Points on a hilly landscape, in no order, each with its height.
From any point a climber steps to the highest of the 4 points nearest to it. It stops when none of these is higher. Distance is the straight distance between rows; heights are no part of it.
Kepe h=558: [185  90 172  96 183 131  80 166 112  96  80  73  78 146 130 101 111 113
 110  83 134 214 108 131 122 110  79 142 160 136 127  55 115  88 161 144
 168 139 151 179 188 115 118  80  72 112 120  73 123 146 125 128  98 177]
tudo h=518: [ 62 133 124 158 130 187 184 119 193 161 132 135  82 157 222 133 161 194
 217 134 149 120 101 146 168 169 141  50  77  53 134 150 150 162 168  84
 143 160  92 149 116 165  99 184 166 133 211 183 180  77 138 163  90 126]
sal h=591: [138 106 115 122 128 140 148 106 110 109 124 136 107 137 155 155  60 161
 103 108 111  78 129  97  78  95 147 181  69 147  95 116 128 131  85 175
 131 111 186 117  98 117 145 182 100 112 151 132  64 160 107  84  95  85]
tugu h=190: [111 127 133 157 107 144 138 111 137 170 149 186 154  71 135 134 116 150
 111 133 145  97 149 117 128 116 176 107 133 129 116 159 148 151 111 108
 107 131 115 132  82 133 114 146 168 166 105 153 189 118 155 154 165 133]
Talo h=538: [179  75 182  90 193 146  80 162 119  88  71  70  67 153 133 103 108 124
 119  69 122 208  90 156 114 119  84 138 162 132 119  61 115  93 150 151
 159 135 152 178 180  92 120  91  73 105 118  77 119 140 116 123  87 172]
gek h=188: [124  99 122 141 113 174 171 115 108 136 146 171 126  91 155 150  46 173
 135 126 158  92 134  81  68 103 205 143 104 134  81 126 143 174  96 111
 100 163 151 134  87 104 137 154 124 165 117 139 160 147 157 141 122  91]
tineb h=454: [153  70 194  95 219 163  82 138 126  69  66  66  64 167 148 120  85 118
 128  30  80 203  58 181 109 143  80 131 174 130 104  85 121  97 149 183
 156 127 168 165 163 100 111 141  65 112 103  61 143 137 111 130  89 165]
gadu h=593: [100 163  84 162 130  84 128 118 129 129 158 109 149 163  68 140 229  65
 162 160 101 129 116 162 142 189 101  95 164 136 158 175 128 125 165 112
 104 131 109 102 135 132 145 131 134  90 131 105 102 134  96 128 141  98]
kot h=635: [144 154 126 112 116 104  99 135 122 123 127 150 152 111 103 123 111 135
  93 157 130 122 161 100 126  89 124 169 129 153 138 120 121 129 105 134
 139 114 125 125 147 131 145  93 121 118 113 131  95 133 139  95 155 125]
sor h=377: [134 154  86 133 126  63 111 138 108 152 144  97 160 156  77 127 213  59
 166 159 124 153 115 150 149 182  96 107 145 143 145 156 112 102 181 110
 123 130  97 100 138 159 142 104 150  87 116  90 121 129 105 118 155 113]
duz h=481: [122 110 113 134 112 153 147 112 112 121 137 170 125  93 141 146  57 166
 112 125 147  86 138  88  67  86 188 173 107 152  89 128 145 171  87 131
 109 140 158 120  93 101 146 148 115 152 121 138 114 148 145 129 121  92]
Bib h=290: [160 114 158 107 158 125 102 144 115  84  81  78  95 166 141 119  80 139
 100  98 113 147 123 111 117  99  94 177 119 140 140  66  89 101 101 172
 151 116 147 139 168 108 126 105  80  96 140 113  74 130 109  95 100 126]
Gez h=652: [110 171 104 123 110  95 108 120 131 147 158 146 177 132  86 126 193  90
 129 162 118 112 144 137 158 157 107 112 145 142 146 176 134 122 132 118
 113 111 106 114 123 150 139 124 158 127 110 126 131 119 121 123 171 131]
Lomap h=436: [ 81 139 113 159 116 138 166 104 168 135 154 144 155 126 133 130 209 108
 147 140 117 106 136 172 154 174 139  75 145  96 128 195 161 153 136 107
 110 114 103 115  93 135 107 173 170 161 138 161 164 124 121 163 129 126]
nubo h=539: [155 163 113 102 114  77  86 150 107 142 127 127 156 120  90 105 151  90
 117 166 129 154 142 107 150 117  98 142 131 147 149 114 110 100 148 115
 150 114 117 131 159 143 148  76 135 109 114 106 110 118 142 101 172 145]
tus h=289: [ 99 140 121 145 104 130 137 109 154 161 155 175 170  95 125 129 157 121
 125 145 130  95 153 141 150 140 156  99 131 123 119 178 143 142 119 114
 107 110 111 121  88 135 108 151 183 169 118 149 178 107 133 158 160 142]
Mino h=492: [186 110 164  87 168 118  71 171 106 118  77  85 105 137 124  95 125 109
 121 101 154 209 115 131 146 111  85 143 153 147 131  51 113  80 164 130
 165 145 130 163 193 125 125  66  86 103 115  78 121 137 135 127 126 185]
vup h=285: [169 134 146  95 143 111  90 159 112 106  95  92 109 146 129 112  93 122
  92 121 131 157 135 105 124 100 105 166 129 136 147  71  92  97 120 148
 158 131 134 144 185 122 144  73  93 100 134 113  79 124 132  99 106 140]
Gom h=164: [115 125 129 153 106 167 148 118 127 156 155 187 140  76 138 133  84 160
 119 129 159  94 138  99 110 103 189 120 129 129 106 139 151 165  95 111
 102 146 112 131  95 123 119 145 150 159 104 141 184 127 162 156 152 124]
tepe h=433: [150 159 137 109 106  94  94 143 111 120 124 140 143 116 101 113 107 122
  88 151 134 130 157  98 129  86 114 161 127 142 144  98 106 116 121 125
 141 119 120 130 163 126 144  74 116 116 119 129  90 125 143  96 148 136]
suku h=214: [ 85 153 104 165 119 125 165 102 172 116 158 112 155 155  97 140 239  80
 172 160 101 115 127 192 133 204 134  69 162 105 168 188 176 154 143 113
 101 122 111 109 135 110 135 139 129 138 155 136 114 137 103 160 112 106]
nidu h=642: [142 131 118 117 115 121 118 119 120 107 123 136 111 138 136 143  64 160
  79 119 113  96 138  85  75  80 146 187 102 154 118 105 128 126  83 157
 130 112 160 114 139 111 139 125  94 115 139 138  65 156 125  98 111 104]
Gomi h=435: [127  71 116 120 116 155 180 105  85 103 144 146 119 129 175 137  70 167
 130  92 126  72 122  90  46 118 176 168  60 136  59 123 139 155  90 149
 135 152 194 130  74 110 148 211  99 135 154 120 111 164 108 104 100  80]
diri h=488: [177  79 192 102 202 154  95 158 119  80  60  51  65 178 138 111  94 126
 121  46  96 199  82 152 116 126  73 142 166 117 117  67 101  90 137 172
 158 135 154 158 182  96 105 110  62 104 112  77 127 134 112 120  86 165]
Zelo h=343: [ 92 139 124 154 107 140 155 103 163 149 159 157 158 110 128 133 189 125
 136 139 120  92 152 162 157 158 146  82 130 106 123 185 160 141 131 108
 112 111 112 109  91 138 101 161 175 169 131 162 173 114 127 158 142 129]
sev h=269: [ 82 110 126 169 124 182 176 120 170 176 143 156 105 112 189 126 129 180
 197 127 150 105 111 139 166 160 158  52  95  72 129 156 133 147 135  90
 138 158  88 153  70 153  93 188 186 148 156 176 225  81 147 167 123 132]
luf h=325: [134 160 120 121 108  96 107 127 119 142 144 163 163 104  90 125 131 119
  96 163 136 114 154 114 134  93 129 146 141 148 144 139 128 124 119 123
 130 102 123 123 135 140 146  99 141 129 103 135 114 127 151 111 170 131]
kadi h=365: [129 101 115 134 117 156 177 111 101 125 153 168 123  99 160 150  39 179
 126 115 152  84 129  87  58 105 195 158  92 139  76 121 146 174  89 127
 112 152 165 127  76 103 144 159 112 155 139 134 119 151 144 123 110  81]
ditu h=753: [135 113 125 113 123 135 124 111 108  97 116 110 103 153 143 151  60 150
  87 117 111  88 128  99  92  90 126 194  87 147 115 103 110 120  88 181
 134 112 165 117 126 112 137 158  91 105 143 138  56 144 105  84  93 100]
netu h=590: [ 64 138 124 162 122 153 186 101 186 139 141 141 152 131 157 137 201 129
 162 139 112 104 138 184 150 172 141  62 134  85 143 194 172 153 134 106
 107 124 112 112  93 129  98 166 160 175 156 169 164 122 119 176 113 121]
vig h=546: [103 157  71 166 131  88 129 128 136 127 156  94 136 186  61 140 232  47
 168 171 111 136 100 168 133 193 107  84 165 129 165 168 139 129 178 112
 105 147  93  96 156 128 152 122 126  79 146  89 104 138  93 147 110  96]
fono h=586: [100 158 109 144 109  94 131 105 139 152 149 151 174 114  87 130 185  98
 130 153 107 112 153 151 152 158 122 106 146 128 140 194 144 125 130 117
 112 104 109 114 111 152 131 138 162 148 112 141 147 125 118 132 165 124]
Bidu h=660: [ 64 134 132 161 123 190 194 122 192 145 137 133 116 145 199 138 176 162
 195 133 141 116 102 183 168 169 150  59  95  57 144 166 164 170 148  97
 125 146  98 130  98 148  87 179 162 156 187 191 171  98 129 184  98 130]
dudi h=125: [123 111 121 146 108 158 168 114 123 143 147 177 133  85 144 143  49 171
 124 128 157  90 139  87  87 102 202 130 112 142  95 134 156 164  99 115
 104 151 143 127  88 115 122 143 136 163 109 141 166 138 152 149 143 106]
ruto h=483: [148 119 135 110 140 126 111 123 112  88  99  82  98 174 144 143  71 137
  88 103 105 113 128  95 108  98 105 187  81 136 129  86 101 107  89 194
 139 113 163 124 150 118 133 137  96  98 142 136  44 135 105  78  92 114]
sumez h=602: [130 125 116 125 111 138 146 118 116 111 137 149 112 115 136 151  66 160
  92 130 130  88 140  87  69  81 158 184 100 149 108 119 141 151  86 153
 122 129 159 112 111 113 141 154 112 127 136 145  80 160 133 110 107  99]
Buz h=222: [ 89 136 135 169 116 157 150 110 162 168 141 163 148  88 163 127 140 143
 148 131 144  98 144 153 158 143 162  73 131 106 121 170 155 152 121 105
 115 132  99 130  69 142  94 168 186 174 123 167 213 104 142 180 150 137]
gimon h=242: [172 102 158  97 159 127  91 153 105  91  70  66  77 162 132 112  85 133
 105  96 110 168 124 117 133 107  96 165 136 127 135  66  85  88 118 167
 154 126 148 147 182 109 129  82  81  95 132 107  85 133 126 101  96 149]
gir h=643: [ 99 164  82 152 122  73 121 112 132 132 158 110 154 152  75 133 228  67
 154 165  99 130 128 162 151 190 109 100 150 119 152 181 138 124 158 114
 116 119 101  97 126 133 147 130 143 104 133 107 115 137 101 130 142 108]
mig h=469: [102 151 121 137 101 110 136 110 154 148 152 163 171 102 105 129 177 105
 128 157 119  98 158 134 151 147 138 107 137 122 138 185 148 131 126 115
 107 100 109 112  99 142 130 140 164 154 113 145 158 126 123 135 163 132]
nefu h=466: [ 68 131 129 157 120 160 197 113 184 142 141 134 134 131 171 143 196 142
 174 131 129 111 132 185 163 176 149  59 122  78 142 176 165 160 141  99
 110 126 100 126  95 138  93 181 161 169 170 178 175 112 125 183 113 129]
zok h=654: [134 109 122 114 132 143 137 117 108  99 122 130 106 141 148 141  65 158
  93 110 103  83 125 102  79  92 126 188  75 142 105 106 117 131  90 182
 125 110 175 114 109 115 139 165  94 104 152 123  57 145 102  83  91  86]
lod h=224: [134 153 119 127 100 106 113 122 139 139 148 169 162  96  96 123 115 130
  88 153 134 109 157 102 123 104 144 153 138 148 137 143 134 134 103 123
 127 106 120 118 129 132 142 105 141 143 108 139 109 132 151 118 162 131]
deki h=351: [164 131 145  99 133 102  91 162 105 108 100  97 118 132 111 107 103 121
 105 129 143 166 132 100 141  98  96 161 140 135 147  66  93  98 129 143
 155 124 130 149 175 121 144  63  97  97 121 114  87 126 141 103 129 155]
gor h=26: [116 103 118 149 118 178 178 110 105 141 145 175 121  84 158 134  31 169
 147 120 161 100 123  82  84 110 211 122 112 123 100 130 147 183  95 106
 110 167 136 127  81 114 133 147 140 173 113 142 180 128 173 152 134  97]
silak h=383: [183 115 163  88 163 118  78 173  97 115  93  84 102 135 122  98 108 111
 117 114 143 197 122 114 139  97  82 149 145 138 133  50 100  89 151 140
 158 149 137 158 182 124 131  66  81 101 120  99 109 132 132 112 116 173]
Zuvet h=311: [167  83 186  97 184 148 103 140 116  74  68  49  81 183 147 123  80 129
 116  65  95 170  98 147 134 127  76 157 132 122 131  72  81  92 115 186
 152 124 158 146 173 110 111 126  80  89 114  98  98 127 107  94  82 142]
lesoz h=207: [120 149 128 131 102 106 126 114 135 150 153 174 179 101  97 120 144 117
  99 153 131 100 161 113 130 111 142 130 136 139 129 167 135 131 107 108
 116 113 113 118 116 136 128 123 157 158 106 147 141 120 139 126 169 140]
Sase h=210: [ 90 119 130 169 125 160 156 112 149 182 144 168 127  87 167 127 109 168
 167 120 147 103 129 130 148 137 174  64 116  93 121 163 131 151 126 101
 119 143  97 140  74 147  89 173 179 167 122 165 221  90 156 171 149 139]
mimu h=603: [125 164 110 117 109  79 115 125 129 146 149 146 173 121  80 116 173  93
 122 163 117 123 151 128 149 141 113 129 148 143 137 166 124 111 138 100
 128 107 109 117 131 146 150 103 157 120 103 127 116 119 131 101 177 137]
doser h=374: [156 143 123 113 118 110 105 139 110 112 118 135 128 123 107 127  81 142
  87 139 126 126 148  89 120  84 123 182 123 145 139  98 103 112 103 151
 140 116 135 121 158 121 146  90 110 109 129 138  74 136 132  98 129 129]
teki h=227: [187 109 151  96 151 126  86 164 111 101  92  84  95 148 121 103  98 127
 101 108 130 179 122 110 132 106  88 160 141 141 144  59  90  90 126 153
 161 134 138 154 191 117 133  74  88  98 124 113  93 131 126 109 107 154]
tifot h=271: [ 78 134 123 155 111 149 163 107 164 163 156 166 152  91 148 137 167 131
 140 146 122  98 148 161 156 142 149  76 132 110 124 180 158 147 127 112
 107 113 113 120  83 134 100 168 171 179 122 168 193 108 135 175 145 133]
punu h=430: [132 117 123 144 101 148 154 120 117 137 140 177 141  88 137 156  57 164
 109 123 151  84 130  98  76  91 197 154 113 143 102 129 148 160  95 128
 100 134 145 120 100 110 145 140 125 153 123 140 141 144 151 140 132 109]
tata h=253: [122 107 126 141 113 161 162 112 111 130 148 178 126  86 145 137  46 171
 122 127 156  90 124  86  73  95 197 147 118 142  92 127 145 183  99 117
 108 147 147 120  89 108 142 134 130 163 111 141 153 147 162 140 129  99]
biva h=389: [ 78 122 132 168 127 163 172 113 177 166 140 155 125 109 185 130 165 166
 176 128 144 104 127 165 166 162 155  52 111  77 131 168 154 145 135  95
 116 137  91 142  72 152  93 184 187 168 147 185 210  97 129 180 120 136]
fogob h=588: [ 80 161  95 153 119  90 137 110 148 124 160 126 158 151  79 131 235  69
 160 158  94 124 126 168 141 189 117  93 163 115 148 198 136 132 153 112
 114 118  97  99 138 129 143 136 142 115 141 116 115 140 102 141 142 106]
Rur h=191: [102 138 130 149 103 135 137 105 149 164 156 187 163  76 123 133 135 142
 124 145 134 104 158 132 128 125 161 100 137 127 122 172 154 142 107 109
 110 119 114 119  88 140 117 149 160 168 102 158 176 103 150 153 165 133]
sugu h=519: [124  86 110 126 121 147 158 106 103 102 131 142 109 139 163 150  73 164
 113  96 119  66 120 104  59 110 151 180  64 149  73 120 145 145  88 174
 132 127 183 124  89 116 148 201 107 128 154 129  83 158  98  88  95  84]
bem h=422: [148 153 105 109 126  62  95 143  98 149 133 102 157 141  90 112 183  71
 147 156 136 171 120 129 161 152  85 130 134 144 147 124  99  94 173 101
 131 117 118 123 145 168 144  94 134  93 100  87 126 122 116  99 165 134]
kep h=418: [140 154 124 115 108 103 108 130 120 135 136 171 148 107 107 120  92 137
  86 156 135 108 144  95 115  87 145 169 130 158 137 120 125 127 102 135
 129 115 134 121 139 127 146 102 127 127 107 139  92 138 150 107 157 129]
soz h=733: [102 156  96 139 116  79 122 115 132 144 160 132 166 136  82 124 223  72
 154 161 114 124 140 148 153 173 107 107 152 133 140 179 131 121 149 108
 114 108 112 102 126 136 148 130 155 118 126 115 122 118 108 124 154 126]
tokip h=434: [173 146 131  92 125  90  84 171  92 134 115 103 136 124 105  99 135  95
 125 141 149 189 141 109 152 111  85 143 134 143 149  87  95  86 161 118
 150 130 125 143 173 141 142  63 124  98 119  91 105 125 139 108 145 154]
kuguv h=615: [167 143 139  93 131 106  94 151 104 106 106 113 116 137 105 120  96 135
  93 130 137 140 143  97 134  96 111 172 135 139 153  81 101 103 112 156
 160 122 138 142 174 116 139  75  97 108 125 114  84 124 137  98 131 145]
Lig h=216: [102 130 135 163 107 144 152 107 153 163 156 180 164  86 141 131 135 137
 123 140 134  90 143 135 147 128 171  95 134 128 122 175 152 151 108 114
 111 125 101 118  78 132 115 156 176 171 114 157 193 103 149 163 155 132]
dolik h=589: [ 64 126 126 149 119 208 190 114 188 145 133 127  93 168 212 136 166 177
 218 129 154 126 100 154 171 168 134  57  78  48 133 145 163 175 163  79
 125 167  86 143 114 152  94 179 170 139 208 191 184  93 137 171  85 128]
reko h=302: [179 119 149  83 151  99  81 171  96 132  98  88 117 133 119 101 138  97
 139 119 163 212 115 126 151 121  67 136 141 142 139  63 105  85 188 112
 158 137 131 161 173 148 133  65  99 104 112  68 129 142 128 126 140 174]
ril h=468: [126 129 118 140 103 146 148 116 120 143 146 186 138  81 132 142  67 153
 105 139 152  91 137  93  92  83 177 142 125 143 106 134 149 161  98 127
 104 136 135 123 105 115 134 135 143 155 114 144 144 135 155 141 140 111]
nudof h=456: [147 123 146 105 133 123 110 134 116  97  92  96 100 166 126 126  81 142
  81 111 108 126 126 102 110  99 107 182 111 132 131  85  92 106  91 177
 146 118 159 117 166 122 122 124  95 102 143 139  66 131 118  82  97 115]
bap h=274: [175  95 168  94 171 139 103 148 115  84  80  56  81 172 145 117  84 129
 101 100 103 172 109 132 127 108  83 163 145 121 134  58  80  99 112 169
 152 122 148 146 184 105 122 101  78  94 136 105  96 131 119 106  83 150]
Gotuk h=585: [140 109 115 114 112 143 143 110 108 101 132 145 114 131 150 146  65 165
  92 105 127  79 134  92  73  88 150 179  80 159  96 122 135 146  90 164
 121 118 180 121  99 110 145 163  99 122 145 130  70 147 114  99  98  86]
zuvo h=570: [136 165 114 107 112  71  96 142 110 143 142 133 161 121  88 113 172  84
 125 168 130 136 150 125 156 134 107 131 140 148 144 141 113 107 142 114
 132 111 118 118 133 147 143  92 144 119 112 113 111 123 132  97 175 136]
duduf h=531: [ 67 124 129 166 117 173 187 111 178 150 135 138 126 124 188 138 182 158
 172 132 127 112 120 181 165 164 154  58 113  79 128 176 160 158 146 101
 124 138 103 130  83 147  83 182 179 165 168 185 186 105 132 181 109 138]
Kises h=342: [ 75 120 127 162 134 182 170 119 186 171 135 141  99 133 205 127 152 180
 196 122 147 103 102 150 178 167 151  48  90  63 131 162 137 149 151  92
 145 155  89 150  84 162  98 196 184 138 170 174 209  70 147 174 116 137]
nuvek h=396: [ 82 136 133 174 120 158 166 106 174 153 146 154 133 111 174 140 183 137
 159 130 132 104 140 169 166 168 151  68 118  89 137 183 160 149 142  98
 110 122 104 126  78 145  93 170 183 167 143 178 196 111 127 178 126 132]
Kalu h=189: [104 121 128 159 115 166 158 111 138 176 140 179 135  70 156 129  74 170
 145 126 163  95 130 122 128 123 192  91 127 115 112 145 147 158 110 105
 116 147 106 139  77 140 117 161 176 171 113 156 216 103 171 165 151 125]
Nifo h=437: [ 80 146 117 163 110 124 170 103 172 123 149 133 160 142 114 142 224 100
 155 152 104 111 134 183 159 190 136  77 146 102 148 198 156 147 142 109
  98 117 109 103 115 123 121 148 148 152 148 152 147 131 109 168 118 116]
Vika h=329: [153 131 140 102 133 123 102 136 116 103 107 104 106 150 115 122  83 140
  82 140 122 136 145  96 121  86 110 184 113 132 145  78  99 114  97 155
 143 121 142 128 169 112 143  88  91 103 127 127  69 119 133  88 115 126]
Tari h=581: [185  87 175  93 174 137  76 167 112 112  78  86  91 128 130  98 121 121
 124  86 152 228 104 129 126 108  68 142 153 146 118  41 117  88 169 134
 161 140 153 179 182 111 122  72  79 114 124  72 121 145 121 140 115 200]
pimib h=493: [121 155 120 124 104  95 114 120 128 145 158 158 174 106  88 128 166 106
 110 159 122 112 162 119 144 129 117 135 142 135 144 165 136 126 127 116
 128 106 118 120 118 147 138 116 160 146 107 136 141 129 136 115 171 137]
vad h=395: [128  98 119 127 111 153 167 108 102 113 142 156 122 113 154 151  53 171
 113 114 139  82 127  88  51 102 184 171  87 144  83 119 138 170  90 143
 106 137 177 111  88 108 146 170 100 144 140 137 114 154 129 122 115  86]
kof h=614: [ 91 156 101 148 115  98 141 113 149 138 161 140 169 129  98 130 220  84
 149 157  98 110 140 172 146 182 120  99 153 117 144 191 155 139 145 114
 108 112 104 104 117 139 130 144 157 136 126 139 133 121 108 145 144 121]
pemes h=569: [133 123 115 136 105 143 147 115 118 129 136 172 130 103 131 149  61 161
  90 133 145  96 140  90  69  88 172 177 115 152 101 129 143 156  92 137
 113 130 148 124 115 111 146 134 115 141 134 143 102 150 145 118 131  98]
Mopa h=521: [188  99 162  93 184 128  86 171 104  94  78  74  85 145 126  99 100 125
 109  91 130 203 101 135 133 109  83 147 153 140 129  50  99  89 150 143
 161 143 145 175 188 114 131  73  74 106 127  85 110 140 123 127  99 173]
pap h=119: [117 148 116 130  95 127 130 120 123 143 151 182 158  90 102 133  99 141
 100 147 134 104 159  89 111  81 160 150 135 160 126 138 145 151  99 127
 111 117 122 120 112 121 125 115 147 151 100 143 132 127 152 128 157 131]
rap h=626: [139 130 127 117 127 125 123 123 113  94 107 116 101 149 136 143  71 152
  81 117 120 104 129  97  93  81 132 186  98 136 122  98 109 125  92 161
 137 113 160 123 146 117 139 124  94 110 144 139  50 137 125  83  94 108]
nidip h=561: [172 146 127  96 131  76  88 169  94 142 117 105 147 130 100 102 150  82
 141 148 147 185 124 126 157 127  81 139 140 148 149  92  96  78 169 101
 148 123 118 135 163 152 142  70 126  97 103  85 129 123 131 104 158 154]
fekef h=92: [113 111 125 168 113 171 160 120 122 158 153 171 133  73 143 134  49 172
 148 128 164  89 131  93 101 111 197 114 130 137 112 135 146 171 105 106
 111 158 117 125  91 118 128 143 148 173 106 135 188 123 166 154 148 109]
Zov h=275: [163 144  88 112 139  72  94 153  94 156 133  74 134 152  88 132 206  62
 178 146 140 179  92 149 161 169  78 110 139 150 141 122 103 101 205  98
 115 140  96 114 142 166 129  91 140  82 119  67 126 130 114 122 151 125]
keb h=297: [186 135 122  85 136  88  95 169  89 142 108  81 135 132 115 106 161  87
 157 137 160 207 108 130 165 138  66 120 136 147 138  84 100  85 202  97
 144 134 127 143 154 164 129  71 125  96 105  76 133 127 119 118 156 150]
daza h=524: [132 125 124 144 103 141 140 111 118 132 143 178 139  80 124 138  63 161
  96 135 148  99 144  89  89  83 180 154 125 150 111 132 144 155  94 130
 104 131 135 111 111 114 148 129 123 156 115 149 123 140 157 127 141 108]
rabi h=522: [183  76 186  95 198 152  85 153 130  78  70  70  61 169 134 114  91 127
 124  52  97 203  83 154 116 129  83 135 163 126 111  68 110  96 146 168
 159 138 153 169 174  95 121 110  67 108 110  73 128 138 106 128  91 176]
gis h=406: [188 108 170  97 175 127  92 157 107  91  87  68  86 151 135 105  99 132
 108  84 115 188 121 137 133 112  86 159 141 133 130  54  97  90 131 164
 163 145 139 160 187 104 123  82  74  97 122  90 104 123 119 114  90 159]
Busa h=376: [165  70 192  96 197 151 106 142 114  68  65  46  69 184 151 128  81 121
 110  54  88 180  90 151 120 138  74 149 144 115 115  79  88  91 120 183
 142 125 150 146 172 102 111 130  79  97 113  87 119 131 101  97  92 150]
lusot h=429: [126 155  62 154 144  85 106 148  99 133 142  61 104 181  69 148 217  63
 172 152 120 157  68 159 142 192  90  96 153 151 160 139 122 118 200 104
 114 157  83  97 152 149 134 119 138  60 130  65 117 136  85 155 116  92]
sul h=604: [168 142 111  92 131  74  90 172  81 149 111  80 142 132 102 112 173  74
 153 148 149 193 112 132 168 155  66 119 132 150 135 105  99  92 194  94
 138 130 116 127 150 169 139  79 129  91 112  79 124 129 121 114 167 139]
piti h=450: [152 150 126 108 114 108 105 135 117 118 127 149 138 112 101 131  87 143
  90 145 131 119 157  92 116  78 132 173 130 154 144 105 114 122 111 131
 138 120 142 126 154 118 143  93 108 114 112 134  85 134 140  98 140 131]
nula h=549: [ 83 146 105 156 119 111 140 105 158 119 166 127 160 141  96 133 233  77
 151 158  94 114 130 174 151 193 131  79 162 108 140 198 152 143 145 118
 108 121 108 104 119 130 134 139 151 141 142 142 129 140  98 146 127 111]
nureb h=65: [120 153 124 136  98 116 119 120 134 150 154 177 166  90 100 131 121 133
 103 148 134  98 155 118 125 106 145 130 139 148 121 153 135 128 115 115
 112 113 118 116 104 126 128 119 156 157 101 145 141 117 146 135 165 139]
lus h=477: [ 65 127 123 154 128 185 178 120 191 170 134 142  89 144 209 128 164 185
 216 126 152 112 105 156 177 163 148  52  81  62 142 161 152 159 158  84
 142 158  96 144  89 157  89 192 186 134 195 188 193  90 138 175 108 135]
Mopo h=153: [116 140 122 140  95 131 131 117 139 153 156 181 159  79 127 133 102 145
 103 147 139  95 155 110 113  98 166 136 134 147 116 152 148 157 106 117
 116 128 114 124  99 123 135 127 153 159 103 144 153 134 151 145 164 122]
neza h=310: [ 78 147 111 174 107 142 178 106 181 117 153 131 158 149 119 141 231 103
 170 153 100 113 129 186 143 190 137  69 160  90 150 185 170 157 138 107
 105 122 116 100 126 122 121 147 137 167 161 156 139 141 109 171 102 111]
nezum h=467: [ 72 130 127 162 117 154 171 100 182 146 157 149 153 122 152 136 194 125
 153 134 116 106 135 179 164 169 143  66 122  93 129 185 162 152 132  96
 104 126 102 113  84 134 100 167 165 180 153 171 176 123 127 173 119 132]
zatut h=601: [139 135 123 123 102 133 123 123 117 114 137 163 132 112 122 135  83 158
  80 134 137  96 149  93  83  84 144 176 110 155 122 111 132 140  88 150
 119 123 149 113 137 110 146 120 108 131 122 143  74 151 141 102 121 113]
sono h=724: [156 156 113  97 123  75  91 159 101 148 121 105 148 135  90 110 171  80
 143 155 149 181 131 120 165 138  82 135 143 146 152 105  98  89 177 102
 142 123 111 125 149 156 144  79 133  96 108  86 118 124 128 110 164 144]
gapon h=553: [147 105 136 104 134 136 124 124 114  87  99  87  96 169 151 145  66 154
  90 101  99  99 118 113 108  98 101 186  81 133 127  95  97 104  87 195
 142 106 161 122 139 125 129 164  95  86 145 125  54 134  96  71  94 103]
Lume h=284: [163  90 173  94 170 142 109 136 113  75  80  52  83 182 150 122  83 132
 107  67  94 157 103 134 124 117  82 169 124 111 129  69  77  91 109 192
 142 113 153 132 175 109 121 125  74  90 127 111  89 125 103  80  82 137]
laloz h=559: [ 77 158 115 140 115 112 144 106 154 138 159 139 172 128 110 138 213  94
 143 151  97 103 147 163 158 176 136  80 147 109 139 196 145 136 135 112
 104 103 115 100 103 136 126 151 153 149 129 151 140 119 113 145 143 118]
fek h=496: [167  66 187 102 218 166  77 144 116  75  68  66  63 163 143 117  94 124
 125  38  98 204  64 161 112 138  78 133 176 126 100  77 105  97 146 171
 157 132 169 158 168  98 114 129  62 104 106  67 142 147 108 129  90 171]
Kudup h=502: [168 149 121  97 116  87  92 159  94 133 117 122 137 121  97 109 126  99
 111 143 149 159 148 111 143 111  95 149 135 152 148 101 105  95 141 120
 146 118 120 141 164 139 148  69 125 101 114 114 103 123 136  94 162 149]
begig h=504: [116 160  79 149 127  77 114 127 106 139 147  77 138 166  67 135 222  60
 172 154 110 145 104 159 152 190 100 103 154 138 151 161 115 117 194 103
 113 146 106  89 140 147 148 109 141  83 124  87 112 135 100 125 137  94]

Call two points neighbours if one is among the 4 nearest of the other. Go from one point of each pair to the other, from neighbour to neighbour, staying as high as possible. Name the lowest point that can't be avoided.
Bidu, Tari | deki
sono, netu | Lomap
kof, kuguv | doser
kot, kof | tepe
kof, sono | nubo
Bidu, netu | nefu

Where does a climber stop that starts at each point below?
kadi | ditu
dudi | ditu
Gom | ditu
gor | ditu
